Each row is a point on a tangle of strands that fork, close into loops and nearly touch. The rows are in no order.
(in the rows, 128 means zero)
Two points are linked if the straight distance between their rows is under 129. Some points are linked to none.
rud: [108 158 104  73 127 106 167 159 132 129 143 118 124 113 170 163 142 110
 114 100 126 138  84 140 169 110 117 174 102  73  85 184 122 162 167]
Ziru: [170 115 169 131 116 110  67 123 139  80 112 155 110 143 108 143  97 129
 129 131 133 105 157 113 114 172 165 138 133 148 147 131 124  87  93]
mado: [129 142 119 186 118 150 176 148 143 102 145 100 117 140 147 125 143 130
 108 124 149 152 152 157 135 114 155 150 101 130  86 164 145 160 147]
masun: [116 147 184 177 114 138 124 145 135 108 127 147 130 182 117 125 124 153
 136 102 141 119 168 110  88 166 171  66 138 156 134 113 139 125 107]
vapi: [184  83 110  80  99  99  76  87 107 121 117 116 120 133 103 167  99 125
 103 113 145 104 113 132 159 150 134 217 133 110 132 114 132 104 126]
tinik: [164 125 144 138  88 134  79  74 142 130 138 125 134 172  82 141 117 130
 151 128 190 116 155 129 118 195 129 164 155 155 141  91 137 123 113]
pebon: [132 169  80 132 146 140 194 143  74 169 123  97 129 154 176 106 147 118
 143 102  93  87 129  94 106 154 181 122 119  97 116 139 101 184 147]
tizon: [175  96 138 162 134  25  98 121  98  92 121 154 111  95 143 142 133 160
 145 155  94  96 152 138 137 157 146 128  96 158 156 126 143  90 121]
Zure: [188 112  77 163 147 149 109  80 142 110 122 108 109 119 104 106  85  66
 134 147 131  94 132 153 139  98 162 173  92 132 125 163  99 109 139]
mizab: [ 99 141 171 149 141 139 148 163  97 116 135 105  68 141 146 104 153 141
  75 113 136 190  95 111  99  65 193 137 128 140 132 149 105 163 108]
Nunos: [151 122  89 124 135 169 170 100 112 145 129  94 155  87 137 109 169 134
 140 197 134 164 124 175 189  73  71 157 130 126 103 115 136 117 180]
Barar: [126 163 102 153 136 199 146 143 156 161 129 127 128 156 115 115 103  48
 153  98 132 138 121 127 117 118 140 128 122 101  98 165  85 189 141]
pap: [121 121 157 102  73  78 122 140  95  96 120 141 144 147 137 193 122 173
 106  86 122 129 141 137 148 221 146 152 130 105 106 110 160 125 135]
buv: [135  87 141 101 168  87  55 100 121 117 121 134  98  84 125 121 115 111
 120 172 113  91 100  84 122  96 136 124 115 152 165 101 107  70 113]
Pigo: [112 129 165 151 139 137 112 156 122  95 105 147 143 147 128 124 116 152
 144 115  98 111 158  98  90 149 150  67 136 167 150 113 130  99  90]
buli: [ 86 145 100  81 169 175 155 130 146 160 111 136 152 107 130 108 133 118
 157 135  98 113 113 114 128  94  95  77 134 123 147 138 110 115 120]
Datik: [117 135 165  72 105  71 114 121  84 126 140 143 134 132 136 161 152 187
 110 111 132 119 107  86 115 182 126 130 154 138 156  64 157 119 131]
Dop: [166 111  98 180 147 118 101  85 165 133 135 143 124  82  96  95 125  89
 181 193 143 109 136 153 144  92  97 119  99 173 150 151 101 116 134]
Faz: [ 94 153 105  94 153 154 163 148 118 147 119 117 140 130 149 118 132 119
 122 106  97 122 109 105 126 109 130 100 134 104 121 139 117 128 129]
ber: [116 101 112  85 140 159 123 164  90  94  69 103 143 132 156 145  87 122
  91  81  42 134 136 137 136 140 133 154 130 103  89 143 122  93 119]
biva: [108 149 123 103 109  94 156 155 130 112 150 123 130  99 163 165 154 148
  91 125 136 169 102 153 183  93  96 159 119  87  92 149 161 142 173]
nogim: [ 90 170 138 102 179 148 184 158 133 131 139 115 142  81 168  88 183 162
  99 167 118 153 115 125 130  39 107 110 122 107 135 144 138 136 124]
zagis: [109  91 128  54 167  84  97 151  89 104  96 145 133  81 144 148 111 126
 117 102  42 103 103 105 128 123 129 125 118 129 138 143 101  95 114]
dil: [160 104 172 153  76 115  74 124 128  80 111 134 120 150 112 157 112 182
 107 148 153 155 175 148 143 162 118 158 155 139 126  82 179  75 109]
Pim: [ 90 139 196  85 123  99 115 183 135 122 139 161  90 140 121 164 140 126
  82  79 129 163  84  98 117  98 153 109 140  98 120 157 131 139 126]
Pav: [109 138 183 147 120 128 102 158 189 121 143 173 106 146  85 144 124  95
 128  96 163 162 119 138 113 114 139 105 120 132 120 187 120 151 117]
Gan: [142  66 140 102 114 129 113 144  99 130  97 113 163 114 144 140 107 191
  94 156 104 146 137 149 137 135  66 159 161 133 129  60 166  90 121]
Luki: [142 125 101 184 105 148 142 121 135  85 129  89 125 136 134 129 126 136
  99 135 145 161 160 171 159 108 128 160 117 126  73 142 167 115 158]
veb: [121 145 128 165 156  80 185 142  93 115 148 127 142  95 167  98 187 202
 109 154  93 137 151 139 112 103 140  99 120 154 136 129 157 127 145]
gazad: [156 130 128 194  71 118 103  75 145 117 148 123 140 169  98 141 129 148
 156 137 190 140 175 164 136 182 115 151 141 146 119  89 169 119 133]
zub: [ 86 167 200 144  96 139 134 180 132 154 118 171 135 170 136 145 118 125
 137  61 107 113 139 106 113 180 177  63 134  69 131 140 123 171 103]
zet: [131 119 138 203 151 130 129 135 143 144 145 136  87 136 103  95 139  97
 150 131 150 113 136 110  76 113 193  93 103 175 146 159  79 176 102]
lim: [148 100 112 118 132 159 110 147  95 101  82 117 143 146 132 130  88 117
 121  92  60 102 148 115 120 167 162 140 129 133 118 128 105 104 100]
kibav: [139 121  89  99 104 104 131 103 152 166 136 147 151  89 109 157 136 113
 154 160 148 154  93 170 192  99  46 156 128 126 128 133 122 141 164]
Res: [107 163 129 125 121 172 154 155 115 148 134 105 108 171 152 119 126 109
 100  96 138 145 104  93 117 114 156 119 147  87  94 125 120 163 136]
Puva: [126 161  91 101 158  91 185 111  96 174 174 105 131  94 160 105 191 140
 136 138 132  87  87  88 113 123 149 127 111 133 150 122 112 167 150]
nones: [ 99 116 123  48 124 163 117 121 119 163 120 127 147 142 123 138 111 129
 122 111 129 117  87  82 118 141  96 121 160 125 148  77 116 124 113]
zus: [ 85 145 153 102 104 106 135 139 161 138 119 178 156 127 131 158 116 146
 165 116 132 121 127 134 133 184  83  83 130 121 155 119 142 132 115]
Lizal: [128 164  82 142 146 170 184 118  79 172 132  91 139 166 152  87 143 127
 148 115 107  86 142  82  90 149 173  98 140 127 132  96 106 152 131]
Vutu: [170  89 154 102 120 121  44  88 172 127 108 159 115 113  82 142  72 100
 151 166 175 123 119 131 144 122  89 163 135 144 170 122 118  93 101]
Vuv: [126 162 122 124 158 133 164 138  65 118 130  64 115 153 186 101 146 143
  65 120 119 145 114 107 102  80 164 164 135 124  85 118 131 141 157]
gukel: [112 118 160 154 155 129 109 144 137 162 140 148  77 130 105 110 136  87
 136 119 142 122 101  80  87 101 181  87 123 151 148 159  77 173 102]
tikeg: [130  96  83 150 170 205 146 108 124 113  80 107 150 118 118  73 117 134
 148 162  84 122 177 159 124 105  99 110 134 152 124 125 124  87 128]
mik: [118 161 124 144 136 157 154 117  97 166 153 112 126 172 129  93 141 131
 138 112 139 100 124  65  83 134 174  83 149 137 143  80 114 153 121]
relu: [185 101  67 164 111 118 111  70 146 135 117 122 151 132  91 138  86 107
 160 141 140 116 154 188 154 168 105 186 108 132 127 141 126 131 130]
soze: [106 162  58  75 104 134 174 113 141 172 135 117 153 120 146 156 124  93
 147 114 147 121 110 155 166 182  91 163 112  68 105 145 121 169 153]
gib: [ 83 145 198 133 118 123 146 185 130 130 134 144  66 139 132 134 157 141
  87  89 142 192  87 118 108  89 183 116 132 111 146 169 109 171 101]
Vibug: [108 103 166  96 101 110 134 157 145 148  98 173 166 119 147 154 111 185
 156 140 123 132 145 138 135 188  47 104 152 132 165  83 158 121 105]
nuro: [116 100 159 105 158  14  90 151 134 117 146 175  83  73 121 163 153 119
 134 124 115 108  96 107 122 120 144 115  89 136 145 165 108 133 131]
bulas: [138 152  83 117 171 179 171 113 125 151 144  87 124 110 132  94 158  97
 146 153 135 113 109 108 121  79 136 138 103 142 120 143  92 167 163]
verad: [133 140 137 135 160 127 144 155  63 123 119  80  85 150 170  99 139 123
  70 107 111 153  99 100  98  70 191 158 127 125 102 142 105 167 136]
bub: [110 165 120 163 139 217 184 159 146 124 145  78 107 151 163 103 135 106
 116 140 147 160 145 144 120  86 141 149 110 113  87 160 110 175 136]
zomo: [141 108 104 112 143 104 122 108  93 104 115 106 129 117 134 119 127 144
 104 131  93 121 122 128 136 116 127 146 129 146 124 109 141  98 139]
Mefuv: [145 114  55 149 154 204 165  89 114 129  97  89 143 125 119  79 130 120
 152 157 108 120 171 164 134 123 115 140 123 149 105 128 124 115 154]
Foz: [104 153  85 103 118 172 140  93 181 180 139 145 167 140  93 136  89  82
 173 122 168 132 112 149 129 173  73 127 133 110 134 126 110 166 128]
Dag: [ 99 159 203 140 105 116 117 148 182 132 158 176 104 162  95 145 140 128
 127 110 195 160 123 120 104 132 136  80 140 130 136 148 140 153 124]
Bef: [128 124 150 185 148  59 155 157 111  92 132 156 126  97 153 113 165 187
 132 146  86 135 160 145 111 115 138  77 110 163 145 148 154 115 131]
Dofad: [148 117 107 133 108 101 101 117 162 113 129 145 132 106 100 159 118 103
 136 134 146 152 117 172 183 103  82 158 114 125 113 161 138 125 150]
savi: [163  75 129 143 131 119  96 136 140  94  82 157 141 111 123 131  80 141
 150 149  89 112 164 162 142 150  96 137 120 152 155 134 131  87  96]
tiv: [131 125 132 128 144 139 100 104 103 146 140 122 124 146 111 106 137 122
 154 131 135  85 121  60  81 143 155  90 142 176 161  79 106 120 108]
Mera: [149 153  97 130 118 106 142  80 140 167 186 119 123 119 105 129 168 107
 153 132 188 108  94 114 129 122 129 149 113 155 136 119 118 179 159]
rini: [181 141 115 178 102 122 133 101 103 136 158  93 102 184 118 117 144 107
 118  94 161 114 143 114 110 162 204 163 126 134  98 128 124 163 146]
pasev: [ 68 165 157 157 116 148 165 161 144 107 153 129 136 135 154 106 151 181
  86 144 156 169 143 134 115  89 109  80 152 111 119  94 184 107 123]
Fes: [159  97 129 172 109 176  94  90 125  98 118 107 130 165 103  92 102 158
 135 153 149 110 176 132 104 142 122 143 149 171 147  66 144  81 100]
bofi: [161 125  89 159 104 137 139  78 116 147 157  89 140 114 121 114 162 137
 147 174 164 149 123 159 168  83  82 168 137 149 118  90 140 122 175]
zimo: [142 112 100 174 183 134 142 145  87 119 109 108 115 127 139  87 132 115
 127 119  64  94 157 107  88 111 200 100 105 156 127 161  95 127 115]
Sepo: [158 125 152  89 113 138  74 122 102 111 127  95  91 174 105 132 114  95
  63 104 146 146 102  85 137 100 173 171 158 102  96 127 125 110 141]
firit: [121 173 101 115 142 151 178 151  81 125 132  60 121 153 204 125 143 137
  84 128 126 139 118 130 128 111 147 176 123  93  68 142 138 157 164]
donis: [ 82 148 128 135  99 141 171 159 128 106 112 126 147 135 171 153 117 146
 111  89  97 135 158 154 133 177 136 101 132  84  93 145 161 118 127]
Suf: [137 142  92 152 149 178 125 113 172 142 137 131 132 130  84 104 107  56
 166 126 140 120 125 135 113 109 123 114 108 150 122 169  82 157 136]
birip: [ 98 115 142  86  93 157 104 134 132 108 118 112 129 144 127 164  97 123
  80  99 144 172 117 131 149 134 104 151 159 101  87 107 163 102 135]
meti: [ 94 144 114 156 125 157 184 149 129 116 120 128 160 100 172 104 152 176
 129 169 103 172 173 181 155 118  86  85 144 103  99 127 175  93 136]
Gov: [146  69 162  94 122 109 119 171 114 148  87 149 169 101 149 137 114 201
 133 163 100 129 142 128 124 156  48 131 158 158 162  64 151 101 108]
Nuter: [149 124 174 163  99  88  89 133 128  75 128 141 110 146 115 142 130 176
 109 147 147 159 158 136 135 122 123 120 146 151 133  95 183  83 127]
dede: [121 144 105 116 153  71 187 150 122 131 142 155 142  79 159 134 178 158
 146 129  92 112 119 143 150 131 129 116  94 114 135 179 127 156 148]
vum: [155 100 119 134 168  73 105 120 106 121 146 104  78  91 131 116 145 102
  92 141 130 107  93 105 118  80 185 161  90 140 127 155  97 130 135]
dus: [120 117 131  97  88 134 100  98 133 127 133 120 127 150 108 161 119 140
 102 119 172 157 113 127 150 135  92 155 157 122 112  88 162 115 143]
tate: [194  78 116 163 123 114  97 101 123  82  97 137 124 114 135 124  77 155
 126 166  98 107 165 169 150 134 130 167 120 143 153 122 141  62 106]
tud: [137 118 159 148 108  88 123 142 113 110 128 145 132 118 137 133 140 183
 120 172 116 179 139 156 150 103  75 101 152 155 139  79 170  76 137]
Tope: [124 142 130 138 142  97 164 128 135 143 188 124 117  79 138 111 193 156
 125 175 157 143 100 118 134  68 118 127 109 155 153 127 133 167 148]
Kup: [ 99 154 148 131 100 114 154 138 134 139 157 143 141 117 147 118 161 186
 116 176 144 174 116 141 145  89  65  88 160 123 134  67 175  97 144]
bozu: [153 109 114 177 105 155 113 118 120  61 106  90 124 156 129 122  93 139
  84 124 121 151 168 165 146 118 151 162 129 122  83 126 168  74 134]
vuzo: [145 110 154 186 161  47 115 142 103  80 130 142 104 103 141 117 143 170
 116 148  94 113 152 122  99 120 166  93 100 170 148 135 151  99 117]
rut: [163 110 147  83 117  89  49 100 165 127 125 169 129 127  72 170  77  79
 163 120 164 124 116 138 143 174 109 169 123 122 152 162  98 128 106]
komir: [134 151  64 136 143 187 177 103 127 142 132  87 139 134 134  96 144 109
 149 144 137 118 137 134 128 122 125 143 120 135 101 130 118 148 164]
reme: [ 95 144 136 112 168 106 197 181 127 127 139 135 114  74 172 127 179 146
 128 124  90 139 108 142 129  90 154 132  82 110 147 207 100 174 113]
zapil: [116 136 106 123 104 150 124 129 151 130 114 141 154 148 116 174  72  64
 144  69 119 147 132 169 147 194 120 152 114  79  78 177 112 156 133]
supi: [189  95  76 165 136 115 100  64 146 134 122 133 125  97  95 116  97  94
 169 179 135  96 135 172 155 112 113 164 102 150 151 144 108 107 133]
Dozu: [136 113 173  83  88  78  95 142 106 110 113 155 138 132 123 179 130 185
 125 114 138 122 132 118 135 208 115 151 148 139 147  83 155 117 117]
lodaz: [108 156  81  93 130 178 163  97 170 178 146 129 154  98 113  97 157 116
 162 182 162 131 103 138 159  94  54 113 135 121 145 111 122 142 149]
kenod: [127 115  88  66 112  85 160 119  76 143 122 117 149 135 158 161 129 150
 128  85  90  95 112 121 143 205 134 163 122 102 125 106 128 147 142]
nesu: [142 115 146 186 156 141 127 149  93  96 117 104 105 157 130  89 125 133
  99 114  96 123 153 101  76  98 203  99 126 152 123 133 118 115 103]
fumeb: [116 166 119 132 108 161 149 141 131 162 133 132 123 175 136 132 112  79
 132  82 136 130 110 105 124 154 155 118 139  77  98 140 112 187 137]
Pezi: [110 141  80  93 106 148 141 100 168 166 133 131 160 127 107 162  93  79
 153 104 158 143 110 162 157 174  81 160 124  93 104 150 116 165 146]
guz: [117 120 104 150 110 165 126 122 165 119 101 141 171 145 109 153  68  93
 156  94 118 138 166 183 131 210 106 133 120 114 100 161 124 138 111]
relo: [112 134 139  97 145 113 130 149 126 103 134 111 119  96 141 138 145 132
  76 131 131 166  82 132 155  44 104 156 120 113 104 151 146 130 166]
liv: [107 151 140 100 130  81 148 115  77 130 149 121 142 132 156 126 164 189
 102 122 117 120 114  92 101 143 136 108 149 138 151  64 159 117 136]
Lumu: [130 133 108 170 156 138 121 108 182 134 137 157 137 102  95  97 126  90
 187 158 142 114 140 141 116 109  99  89  99 176 148 163 103 143 125]
lato: [ 85 156 187 135 108 118 156 196 114 155 118 163 104 159 151 140 132 131
 121  58 102 130 109 109 119 146 188  94 126  54 132 168 115 189 108]
bedek: [125 122 186 119 105 178  51 132 183  89 108 153 118 162  79 135  86 108
 118 130 162 156 146 126 127 121 109 122 162 140 127 122 137  80  97]
zopon: [215  89 137 169 104  99  75  71 142 105 118 158 108 124 124 149  70 143
 154 171 151 112 166 158 149 149 139 185 124 140 172 123 134  73 105]
geti: [ 97 109 129 142 171 177 136 136 123  98  90 132 154 113 129  85 123 159
 133 155  75 143 164 140 120  72  93  77 146 157 135 119 140  71 119]
Faf: [106 106 130  98 182  78 125 151  89 101  92 154 148  75 159 124 135 159
 129 127  36 114 133 125 127 111 120  91 122 145 145 143 127  83 116]
Fepu: [138 113  92 143 166 147 140 132  88 122  94 120 148 134 135 110 114 120
 153 108  53  80 162 108 103 160 166  96 122 157 138 136  97 116 108]
gak: [ 86 145  91  69 113 151 177 140 124 188 106 126 176 141 146 143 119 129
 153 105 109  83 132 124 126 219 113 107 136  69 150 100 121 151  94]
luz: [119 175  97 137 141 165 201 140 168 140 158 121 154  95 154 115 181 127
 153 166 142 136 152 162 162 120 108 128  95  93 117 165 138 174 138]
Kubo: [140  79  90 107 111 168 142 105 120 159 113  95 165 138 126 135 106 151
 127 125 128 107 151 138 119 182  86 172 153 134 123  76 149 138 125]
totop: [ 95 180  83  64 113 104 183 150 133 163 140 124 144 118 164 147 149 109
 136 107 130 102  95 138 163 166 114 139 106  49 115 154 120 164 145]
nisam: [139 125 145 135 111 185  75 102 167 108 136 120 110 166  73 113 103  88
 111 134 183 147 123 127 130  84 116 133 149 140 112 119 129 100 129]
pepaz: [113 130 117 162 111 185 134 101 138 117 133 111 141 173 109 100 117 135
 134 127 156 133 164 127 108 144 121 108 148 152 115  81 144 113 126]
nor: [176  48 112 103 148 126  90  91 118 145  96 117 131  81 110 116  92 120
 133 192 109  98 108 146 148  90  80 163 131 142 170 101 119  82 122]
Desu: [ 95 181 122 158 159 215 209 182 150 152 135  98 119 133 160  92 160 121
 143 146 127 143 153 139 114  91 158 114 105  97 133 172  98 184  95]
Vupu: [167 147 117 199  89 135 121  90 144 117 160 106 124 179  92 129 128 111
 130 116 197 139 163 151 119 158 165 158 122 135  91 134 141 147 141]
Nifi: [108 135 163 113  92 108 132 164 105  96 119 140 133 160 146 178 117 137
  98  62 110 136 138 130 138 191 164 127 130  91  95 135 148 128 136]
Varum: [139 132 139 138 128 180  99 113 162 123 153 105  97 148  76 104 125  77
 107 138 200 150 101 114 127  49 133 148 127 143 106 138 114 136 142]
moku: [115 162 157 192 108 172 136 130 148 137 135 149 145 191 108 118 105 105
 153  94 152 126 163 125  91 180 163  74 138 125 115 130 117 163 114]
mobi: [165  94 145 122 142   4  73 120 112  99 131 167  92  75 134 163 131 136
 141 157 106 103 120 123 153 139 139 139  94 138 157 136 128  90 125]
vog: [104 136 128  92  98 121 137 116 140 166 153 140 141 106 128 131 151 161
 124 175 160 170  87 142 168  87  42 115 159 120 145  71 158 109 152]
lili: [ 83 147  93  86 122 179 158 132 157 183 110 139 168 142 127 135 100 104
 161 111 118 108 130 131 124 185  96  98 143  87 144 117 110 146 102]
ziv: [143 114 133 173  84  82 151 121 129 140 124 156 157 129 137 150 135 171
 176 156 128 145 165 181 154 187  78 109 130 154 139 100 161 118 135]
difi: [169 146  91 171 104 124 136  70 133 147 189  89 124 130 107 119 172 122
 146 142 193 120 119 134 137 111 129 174 119 158 120 102 137 160 168]
Rubef: [197 124 126 146  93  91  75  62 112 108 160  97  95 150 104 143 144 144
 110 132 182 116 137 129 138 123 166 191 142 133 136  98 157  93 142]
zuput: [133  93 109  81 110 111 147 119 132 191 123 143 155  97 133 140 138 154
 146 172 126 148 105 163 169 119  32 130 152 129 148  91 143 117 142]
nonu: [145 135 183 102 116 109  52 120 164 129 127 174 126 154  73 152  94  73
 161 112 161 123 126 106 116 187 134 125 141 130 145 163  89 135 102]
kolu: [129 118 108 126 182 128 142 135 120 135 140  96 101  84 135  99 154  99
 117 144 118 117  96 107 113  61 154 134  93 154 129 168  88 156 147]
nota: [125 125 127 129 152 144 126 165 105  78  94  92 119 143 155 122 104 118
  70  95  81 150 127 138 131  81 153 147 128 113  77 158 135  97 140]
zokov: [ 92 105 132  99 112 153 126 135  98  97  98  96 150 125 157 137 102 170
  69 124 107 173 139 142 142 121  89 146 163 112  97  82 182  86 133]
rumeb: [ 97 115 105  80 178 139 116 110 147 158 117 142 133  68 114 104 137 106
 157 161 113 109  91 106 128  67  81  81 126 159 161 133 100 114 134]
bame: [118 171 100 100 134 109 176 121 132 187 178 125 125 125 134 111 172 114
 145 125 161  89  80  87 111 129 144 112 117 117 157 121 104 182 134]
livo: [160 115 138 132 136  49  97 104 112 141 169 124  78 123 108 136 159 109
 117 123 160 100 103  94 109 135 190 148 107 145 138 140 111 145 134]
Zoz: [206 107 126 155 100  79  77  63 106 107 145 123 101 135 120 144 123 152
 136 144 155  91 153 130 130 162 173 181 133 148 159  99 147  85 121]
nid: [ 98 168 126  81 161 115 176 143 134 153 166 124 140  70 158  99 196 156
 110 175 136 140  89 109 143  53  98 111 123 114 155 125 134 147 140]
biguf: [102 107 144  31 145  88  97 153  82 112 105 143 141  96 140 158 115 151
  95 100  72 122  91  87 121 136 117 136 144 128 145 101 119 103 115]
daza: [121 136 144 144 110 118 114 150 186 106 145 154 116 127 103 161 122  97
 116 101 160 169 118 165 152 107 118 147 106 113  95 191 133 146 139]
loz: [112  99 133  98  85 167 129 127 106 141 120  99 160 151 145 153 107 174
  99 108 142 127 148 115 112 203 114 157 169 121 113  60 165 122 113]
fipov: [181  64 120 144 110 155 104 103 127 141 111 106 156 139 116 111 102 166
 141 156 142  93 167 144 116 160  87 177 152 160 148  58 150 105 108]
suk: [148 142 154 149 115 160 105 131 146 146 149 120  77 170  87 114 127  63
 105 106 184 164 104 105 120  96 171 149 140 116 102 165  97 189 133]
zug: [132 100 151 146 176 109  89 135 125  78 114 122 102  81 127  96 118 128
  81 165  98 135 118 132 120  28 137 119 116 144 135 138 132  68 129]
megem: [150  95  97 152 126 142 113 113 157 115  92 141 158 135  99 134  79 109
 162 120 105 117 164 175 139 178 104 144 115 144 126 149 120 124 107]
fuz: [ 80 135 184 133 101 186 102 175 164 104  95 168 147 155 121 166  83 111
 136  72 101 147 153 135 118 170 119  95 152 107 107 149 134 107  93]
zis: [100 109 157  83 104  98  97 162 154  92 102 175 133 117 119 187 105 137
 123  94 102 157 116 156 160 142  81 130 132 107 116 144 151 105 125]
Tetom: [155  92  77  99 124 183 131  89  93 151 107  66 145 155 121 116 105 120
 118 113 121  99 129 122 113 161 126 184 144 135 119  74 119 126 133]
Femum: [ 89 127 188  52 139  92  87 173 117 102 122 163 111 115 126 167 125 135
  93  80  95 144  87  83 118 106 131 102 144 109 133 134 129 107 122]
seto: [192  56  97 100 113  99  91  89 108 147 109 108 135 105 114 150 103 141
 119 149 126  99 120 155 162 125  93 206 129 124 149  98 138 105 127]
zol: [ 82 170 153 120 115 132 181 202 129 152 132 129  99 137 172 135 148 112
 115  83 118 140  93 131 131 121 160 136 111  49 121 186  99 194 111]
Kur: [156 110 115 163 109 190  98 120 136  77  94 106 121 169 113 125  65  98
 101 112 118 138 166 154 138 141 155 159 131 119  90 136 131  87 115]
basus: [110 153 208 124 108 139  95 163 132 141 114 184 136 164 113 153 109 108
 151  70 117 116 132  86 109 182 163  72 150 104 140 143 101 161 106]
kodu: [ 98 146 134 134 147 141 184 181 158 133 136 140 115 111 152 136 150 110
 131  98 106 142 109 144 129  97 145 135  90 101 119 210  99 178 126]
Dife: [144 133 187 101 109 130  55 143 130 125 115 173 118 160  92 147 104  79
 139  85 125 119 127  85 118 181 163 118 158 113 132 150  85 150 104]
Nul: [121 125 111 137 132 159 151 134 152 118 120 132 146  94 135 114 143 137
 128 171 112 170 135 177 177  75  69 114 133 125 105 138 148 107 159]
Fut: [ 91 127 189 174 153  90 138 167 127 117 135 148  90 126 130 112 152 165
 114 120 126 140 132 107  68 104 184  64 117 169 163 147 120 138  96]
Voz: [152 132 121 200 144 122 129  96 141 143 162 129 109 146  98  93 142 105
 169 136 166  92 145 109  76 143 175  98 105 183 144 132  98 162 121]
Busig: [111 144 102  96 101 109 177 124  89 153 124 121 162 154 159 153 131 152
 144  86 101  79 130 116 122 232 152 120 123  95 137  98 126 153 128]
Mel: [136  76  98  88 165 129 103  82 124 157 107 119 131  66 107 102 136 107
 150 193 113 110  89 127 144  70  69 123 132 156 161 110 107  99 142]
daz: [153 116 151 151 144 144 103 155 102  77 108 111 100 158 134 109 101 119
  73 101  98 138 136 114 112  88 189 129 126 125 100 145 128  98 116]
tad: [160 121 126 149 135 100  87  78 117 151 160 118  99 139 101 110 143  96
 151 136 164  78 120  80  86 156 176 122 124 172 154 100 107 131 120]
tupu: [137 140 140 160 129  52 150 129 128 148 175 154 115  86 137 123 187 165
 151 177 147 132 113 126 131 101 107  93 114 172 159 118 144 141 151]
torab: [ 80 148 131 161 104 191 150 134 145 111 140 112 135 160 135 110 119 146
 107 128 162 160 155 126 114 117 113  90 156 118 101  92 168 108 126]
sukom: [141 110 115 133 155  49 113  94 105 160 151 138 122  71 139 113 176 146
 162 190 118 113 108 112 130 108  94  97 119 182 166  93 124 108 147]
zekof: [154 115 129  74  76  91  82  93 117 126 135 115 122 154  97 190 124 126
  99  99 174 141 118 126 163 165 127 198 147 103 110 112 148 124 142]
Tupok: [100 125 146 157 162 151 123 152 131  97 107 138 138 130 127  96 123 155
 144 134  95 125 160 114  95  93 116  58 137 169 144 121 137  84 105]
dite: [ 93 136 178 134 101 184  81 141 189 110 111 160 148 165  93 151  83 100
 142  98 152 165 149 139 120 158  97  99 155 125 113 135 136 110  98]
tomim: [132 139 110 167 128 101 165 132 142 113 147 141 137 118 132 131 148 139
 142 124 123 122 139 154 136 138 135 118  99 141 119 163 135 154 148]
regi: [153  90 151 115 145  88  49  89 155 117 124 151  87  86 104 130 105  98
 139 178 156 109 102 109 142  89 117 132 115 148 165 118 117  79 119]
Kol: [131 161  82 122 130 133 182 149  73 139 120  84 121 166 193 133 133 121
 113  92  94 112 121 119 125 162 169 156 118  82  77 150 119 171 160]
nuto: [ 95 133 160 161 160 173 121 174 141 154 117 150 106 139 114 104 115  95
 149  96 102 124 126  85  86  81 168  60 140 138 140 157  90 152  94]
valu: [183 132 105 170 121 156 116 121  97 125 119 103 104 185 120 107 103  71
 120  89 116 115 139 107 118 151 194 154 128 112  90 143 102 165 134]
tev: [141 111 136 111 161  88 100 141 115  81 114 111 106  81 131 125 129 119
  69 142 105 146  89 143 153  32 126 167 109 121 113 158 137  94 156]
Fabi: [ 77 176 178 109 103 108 137 146 168 150 151 169 135 152 122 143 144 143
 144 113 175 120 110 104 112 154 113  59 138 107 161 104 147 138 114]
Kiro: [135  88 124 109 174  55  78  94  95 138 127 128 114  72 139 118 150 135
 136 179  97  88 102  90 117 118 123 119 115 168 169  83 114  86 126]
nus: [ 65 148 146 132 107 179 152 168 157 122 107 147 156 147 148 151  99 122
 133  84  96 137 153 145 124 167 120  81 145  87 106 142 143 113 104]
mab: [149 139 159 108  93 143  69  88 154 139 146 136 130 183  67 144 112  93
 143 116 193 131 131 105 117 180 127 143 163 140 136 113 118 137 117]
fifab: [108 101 144 112 168  64  80 141 172 128 123 182 108  72 114 148 125  87
 171 134 110 100 104 116 122 115 108  96  92 148 155 175  96 119 118]
Minu: [104 178  95 129 177 212 199 154 165 155 130 121 147 103 148  92 170 112
 165 159 121 127 154 142 130  92 129 107  95  98 127 176 112 159 115]
vip: [111 167  91  88 143 101 177 100  75 159 149  95 147 129 168 104 174 167
 116 126 116 100 105  93 108 136 138 122 142 121 147  76 142 131 144]
faki: [ 95 166 127 144 181 121 206 161 108 124 132 122 146  96 179  86 191 192
 108 152  97 141 155 139 115  82 149  98 118 122 136 144 146 134 121]
Fod: [122 171  88 135 119 142 176 104 179 164 169 148 164  97 123 118 164 117
 173 173 163 130 124 149 163 127  77 116 116 120 139 137 125 169 149]

A piece is two or more points that can be reached from each other along the links. Count, over all rows, the pieces, the separate loops (a circle has one, a figure eight two, a Y none), the forks (points with three links) and the tips (points with one).
pieces => 5
loops => 1
forks => 8
tips => 16

How many points has the smallest loop of links through each point below? Write - if it is on no loop.
daza => -
nota => 7
mik => -

A tip is a point with one link. Name the tips that can be reached along the links from each point below, in the order of the rows.
masun => Faf, moku, nuto
nisam => meti, suk
veb => lodaz, Kur, valu, fifab
